Points, in no order, along strands that fork, close into loops and pass close to each other.
Points whose rows are less than 105 apart are linked; no others are. Some points are linked to none.
fotep: 25.8 27.6 22.0 -44.9 35.0 -21.0 38.3 -2.6 2.5 11.8 -11.3 26.3 -30.1 -5.6 -11.0 -30.2 -2.2 -25.1 3.2 -6.6 12.7
Paz: 29.4 18.0 -12.0 -49.1 -24.8 -0.5 -6.9 24.1 -17.9 5.0 -35.6 48.0 18.4 -31.8 -16.9 39.3 -40.3 16.7 20.8 24.5 23.8
bibup: -3.9 21.0 -12.2 27.1 -37.1 9.0 -2.4 16.2 15.8 26.9 45.6 -7.1 -13.2 1.8 -5.1 1.1 15.0 39.3 -36.8 -4.2 -59.7
dilan: -1.6 12.7 32.3 -20.2 41.9 19.9 13.5 11.3 10.4 -2.3 -13.0 -43.2 -44.5 57.1 40.7 -39.7 46.1 -5.2 -12.8 -18.8 -26.4
Kig: 12.2 8.4 -11.5 0.4 -14.0 -5.3 18.6 -20.9 -12.4 -12.9 -27.8 5.0 -4.8 -49.9 -15.8 -4.6 -27.7 -11.0 14.3 -5.3 37.8
pim: 38.0 35.3 -17.7 -54.9 -4.6 -10.0 21.6 -7.9 -2.8 15.1 -21.8 62.3 -26.3 -20.9 -22.3 0.9 -15.0 24.1 -0.3 -5.7 3.7
Pogu: 19.4 33.4 10.6 -51.0 9.7 23.1 -5.9 -4.5 32.8 30.6 -10.9 3.1 -38.0 58.2 11.9 4.1 24.8 46.6 -6.1 -26.0 -51.7
Nomom: -21.4 -35.0 5.1 5.5 63.4 -20.5 4.3 -3.7 47.4 -41.9 9.7 -20.9 40.9 61.6 12.2 -8.8 4.9 -3.3 13.1 21.1 -3.7
pupuv: -19.4 -51.2 25.6 8.7 50.5 -54.3 33.1 2.9 15.7 7.1 12.5 -15.9 25.2 2.4 41.8 -29.8 54.8 -51.7 6.2 11.6 33.3
rase: 19.9 -34.6 50.3 1.6 -26.1 -61.8 21.5 11.3 11.7 29.1 3.8 -4.0 -33.2 -28.6 -2.7 -2.9 31.6 -26.3 -14.8 -23.6 29.1
gerer: 19.7 -2.1 65.4 -17.7 4.0 -17.4 -14.1 -26.1 28.5 -32.9 -45.4 -27.4 -1.6 1.7 -27.8 -14.2 -1.5 -24.7 3.0 -34.1 38.8
Padin: 20.8 -13.2 -79.6 5.9 -59.0 37.0 -22.1 -10.6 -32.4 -9.0 -43.9 34.9 4.8 -11.6 19.4 -3.3 31.0 37.4 -14.6 -6.2 30.0
notu: 2.5 -26.2 38.2 2.0 51.3 -23.4 20.5 -5.9 -10.7 14.1 -2.2 -21.4 -38.1 48.9 37.4 -53.8 58.5 -46.8 -19.0 -26.6 -9.4
tel: 21.7 26.6 5.4 -36.5 -33.8 25.5 -14.0 11.5 3.3 -22.2 -45.2 1.9 -17.1 12.3 7.6 10.2 -6.5 28.0 -3.4 -26.2 0.6
fer: -20.5 -62.2 9.5 52.2 -40.7 -32.6 -5.4 -27.9 16.5 -4.2 11.1 -26.4 12.4 -60.9 -30.9 15.2 -11.1 -28.7 6.7 -0.7 63.7
fuzi: 11.2 -17.8 43.0 -1.9 -29.0 0.6 -44.1 -26.7 6.3 -45.8 -46.7 -16.4 37.7 -14.2 -37.7 21.3 -29.1 -13.5 16.4 -12.8 53.5
kun: -9.4 65.8 -3.4 -14.8 17.4 44.8 8.0 20.3 -27.7 -29.8 -9.7 -13.4 8.7 0.7 20.4 -12.2 -9.9 0.3 4.3 3.3 -27.0
bek: 17.3 -72.6 -27.9 19.9 37.2 -13.2 12.1 -23.0 11.6 35.0 2.6 -0.4 -24.5 81.9 21.6 -41.1 51.9 -13.3 -35.4 6.1 -27.5
veno: -51.2 30.0 10.9 12.9 54.7 8.2 -2.9 7.5 -8.9 -64.0 51.4 -12.5 28.8 -13.8 -1.0 11.6 -9.9 -25.6 13.8 23.0 18.1
rasuv: -6.0 50.1 -24.7 -24.8 -49.7 40.0 -27.4 -5.5 -14.5 47.0 17.1 52.7 24.6 -15.1 16.9 37.9 35.8 48.4 -4.9 9.1 -42.8
fupal: -22.8 16.1 34.6 -8.1 67.7 -34.0 15.4 6.4 -1.6 -51.7 36.7 13.7 27.1 -30.9 -16.3 10.2 -21.9 -30.3 25.2 25.8 43.9
mer: 10.8 -58.9 -11.7 40.6 13.5 -26.4 16.7 -23.0 24.4 -10.5 -12.9 -32.4 7.3 48.5 20.2 -41.5 43.8 -5.8 -22.8 -8.7 9.9
kirop: 6.6 17.1 4.0 -5.3 57.8 -13.3 0.3 -18.9 20.7 -24.7 13.3 14.6 13.2 39.5 -36.8 -20.8 -38.3 5.6 -4.7 4.4 -38.5
Vovuv: 0.6 -67.5 -25.6 76.6 -30.4 -51.2 10.4 -15.9 12.1 -3.4 4.4 -36.1 -7.0 -48.1 -32.9 2.9 -26.4 7.1 -10.4 -5.5 26.7
Mip: -5.7 4.9 -31.9 -34.5 13.2 33.0 10.0 -9.5 -1.4 4.0 -7.8 48.0 27.5 -4.5 24.1 -27.4 25.7 -22.7 -5.9 35.0 9.4
vitik: 17.3 -26.7 34.5 0.4 -4.8 -62.3 17.8 9.0 3.4 41.3 39.9 29.0 -43.3 9.3 -14.6 -15.1 15.4 -22.4 -34.2 -14.6 -21.0
buvik: 16.7 16.0 30.1 -49.5 3.9 13.3 0.1 5.4 30.8 -10.1 -47.3 -11.6 -24.9 43.4 14.5 -13.2 18.4 9.1 -3.1 -23.0 -3.6
dipef: 12.3 47.7 -20.3 -27.5 -49.1 48.9 -46.6 19.5 -40.3 -5.9 -31.2 18.1 1.6 12.1 5.2 21.3 8.3 23.2 1.7 -21.0 -20.0
givem: 4.9 -59.8 -15.3 68.0 -16.9 -33.7 9.8 -1.2 25.3 -24.2 6.3 -48.3 8.3 -3.9 -0.5 -19.9 17.4 3.9 -22.7 -9.6 20.0
Velip: -24.8 -25.7 40.8 6.9 53.6 -30.0 11.6 5.0 24.4 -39.0 13.7 -26.8 19.6 12.4 26.3 -12.9 26.4 -38.1 8.8 7.8 30.3
botur: -8.0 1.5 -9.6 -20.1 -39.6 10.4 -6.7 32.2 -7.0 17.5 17.1 18.2 7.5 -45.4 -14.0 55.5 -47.5 17.1 7.7 30.1 0.4
pokez: -28.1 43.4 -16.2 -0.7 -49.6 53.8 -30.1 21.9 -38.8 34.0 22.0 15.8 41.6 -30.3 14.4 46.5 3.0 10.3 11.6 28.1 -34.2
beted: -43.1 -52.0 2.7 43.0 -28.8 9.9 -24.3 -9.9 -10.0 -8.1 28.7 -19.7 -14.6 -58.5 -24.6 32.5 -56.7 -28.0 6.7 4.3 58.2
rumel: -11.0 -34.5 -18.1 25.3 -43.5 8.9 -26.0 -14.6 -44.5 18.3 -52.6 -8.6 6.3 -44.9 -17.6 38.3 -78.3 3.3 55.9 -10.8 62.8
nimik: 15.0 35.0 2.9 -41.0 14.3 12.2 -8.4 12.5 -16.5 -20.5 -9.7 37.5 42.9 -8.2 -24.6 17.0 -48.7 -1.4 19.2 23.6 2.2
Pekon: -56.9 41.0 20.5 38.1 29.3 23.6 -21.6 3.6 4.9 -51.3 57.7 -38.8 28.8 13.1 4.0 15.3 -3.1 7.1 5.8 11.8 -30.7
ludav: -26.6 20.9 -16.4 -23.3 -21.4 54.2 -14.8 14.2 -21.6 5.5 16.8 32.2 52.0 -19.6 20.5 7.7 17.3 -24.8 0.0 38.1 -7.0
Beza: -6.2 -40.4 7.6 12.2 15.5 -57.4 64.5 4.8 18.1 27.0 -9.4 -28.8 17.4 -21.9 52.3 -26.6 63.2 -23.3 21.0 3.2 36.3
Ruv: -12.4 59.4 19.2 -23.0 47.0 28.0 25.0 17.4 5.3 3.2 5.9 -18.9 -23.4 26.9 35.9 -26.3 17.0 2.9 8.4 -1.6 -52.0
zomif: 8.2 19.1 15.0 -6.6 59.3 -37.2 16.6 -9.2 19.6 34.7 53.9 38.5 11.1 19.1 -36.1 -10.9 -26.0 2.2 -2.9 23.1 -64.7
giti: 27.5 -10.1 -56.5 -25.8 27.7 1.7 29.9 -35.6 6.8 28.4 -15.0 59.9 -14.0 10.1 6.1 -50.5 33.6 -2.7 -12.0 10.8 9.0
Koro: 18.2 -3.9 -11.9 11.5 16.5 -47.6 29.2 4.3 5.3 26.0 45.3 34.4 -25.7 -3.5 -30.2 -24.1 -12.1 -7.3 -30.9 -1.2 -35.4
pefa: 12.3 -13.9 -19.7 -45.9 12.7 12.9 -15.5 -15.4 49.7 46.7 -7.3 23.5 -5.5 67.3 -5.1 11.3 20.3 40.3 -9.2 18.4 -61.1
Kura: -0.6 -10.2 -16.4 4.2 -11.6 -23.6 54.5 24.8 17.3 11.5 -11.4 -25.6 -21.4 -29.1 60.4 -9.0 52.1 5.8 -1.1 -1.7 29.6
Vog: -6.5 18.3 36.6 24.8 -4.3 -6.4 15.0 36.7 -6.4 -12.1 33.9 -45.1 -52.8 -2.4 13.9 -14.8 9.5 -16.0 -25.7 -29.4 -20.7
firov: 21.7 -32.3 71.4 -25.0 8.4 -44.8 3.9 -21.1 30.3 18.2 -24.3 -5.4 -2.2 1.9 -8.9 -21.0 37.9 -42.0 5.8 -16.0 40.4
geg: -7.8 0.8 41.3 -2.7 25.6 -36.1 9.9 28.0 14.8 -21.8 45.2 -8.5 0.9 -26.3 -20.6 29.7 -39.6 -5.3 13.0 16.0 18.0
Feg: -7.5 10.4 -32.1 41.9 -56.4 41.4 -21.0 2.4 -19.1 2.7 30.8 -7.8 -21.4 -20.6 -17.9 4.5 -17.7 23.8 -34.8 -1.7 -33.1
mevom: -37.7 -8.5 -13.2 25.3 -32.8 49.0 -29.5 16.8 -49.5 -11.8 8.4 -13.1 1.0 -36.7 -2.6 29.7 -58.1 -21.5 11.7 11.1 25.6
Miz: -0.2 33.3 12.7 44.7 5.2 7.8 5.2 -9.1 6.3 19.6 49.4 -23.7 -17.3 43.0 -7.2 -30.5 9.0 27.3 -35.6 -14.9 -79.4
zut: 2.3 -19.8 17.8 15.7 -56.0 2.3 -19.7 -26.7 -9.6 -16.1 -68.4 -50.4 15.8 -42.8 -19.4 33.7 -33.5 3.0 47.7 -27.9 59.8
dopa: 22.3 3.4 -60.2 -27.8 -40.9 22.5 -7.8 -10.5 -6.6 -4.5 -41.2 31.8 -16.9 -5.4 46.9 9.3 53.3 50.4 -5.2 -30.2 31.2
mos: -26.6 35.6 -30.4 17.5 -26.8 67.8 -44.2 41.0 -87.1 -2.4 -9.3 -11.9 9.5 -12.2 6.8 35.2 -49.6 -9.3 37.9 1.3 0.2
lukol: 36.3 -43.9 -49.8 -20.4 17.3 -37.1 34.8 -44.7 32.2 48.9 -30.5 46.4 -24.5 20.6 10.6 -29.0 48.2 14.0 -3.6 -7.7 10.4
sasab: -3.0 57.7 -21.8 0.1 -18.0 68.5 -26.3 25.2 -66.0 -21.8 -25.4 -4.8 14.7 1.4 13.7 5.7 -17.6 -1.7 13.9 -4.3 -14.7
boku: -31.5 53.1 29.7 57.8 14.8 10.7 -22.2 -26.9 20.1 0.2 58.8 -25.3 25.2 22.3 -17.9 8.8 -5.4 25.5 -13.4 3.6 -71.0
sul: 12.6 -0.6 -73.4 31.8 -56.8 48.5 -24.2 6.1 -44.7 -4.9 -11.1 9.1 -5.9 -15.7 -13.3 11.3 -18.7 46.3 -23.7 4.3 -16.8
popuv: 10.7 25.6 8.0 -35.5 10.6 -1.5 -10.8 10.5 33.9 -2.0 -4.3 15.4 33.4 20.0 -20.0 15.9 -30.7 26.7 9.0 22.9 -38.2
vobi: 24.9 -58.4 -34.3 -22.1 30.2 -5.3 -1.9 -35.9 35.1 39.6 -18.6 17.3 -27.5 70.7 -8.1 -23.3 33.6 -0.7 -19.3 8.9 -24.7
bazi: -17.5 0.9 43.6 31.6 4.4 -37.4 6.4 33.4 11.2 -29.5 52.0 -45.5 -19.9 -9.8 -14.8 26.4 -32.6 -8.6 -6.1 -13.0 -6.3
Golo: -1.6 -8.2 -17.5 6.4 -6.9 8.2 -31.6 7.4 -56.8 -7.7 -42.5 8.5 25.4 -35.1 -29.9 46.7 -91.8 -8.4 62.4 8.0 52.1

How many points has the smallest loop of links through each point below? Write 0 if it is on no loop.
buvik | 7
Vovuv | 15
fuzi | 0

A tip is a point with one link. Name the tips that can be reached along the links from each point below, in the order of the rows.
kirop | fotep, botur, Golo
giti | notu, rasuv
Velip | Nomom, Kura
Feg | Vog, dopa

A fork is a point with three links, a tip a point with one. Leave the first point through the second and follow the links. Name the first fork or tip that comes.
vitik; rase | Golo
mer; givem | sasab
geg; fupal | dopa
dopa; Padin | Vog
beted; fer | vobi
firov; rase | Paz
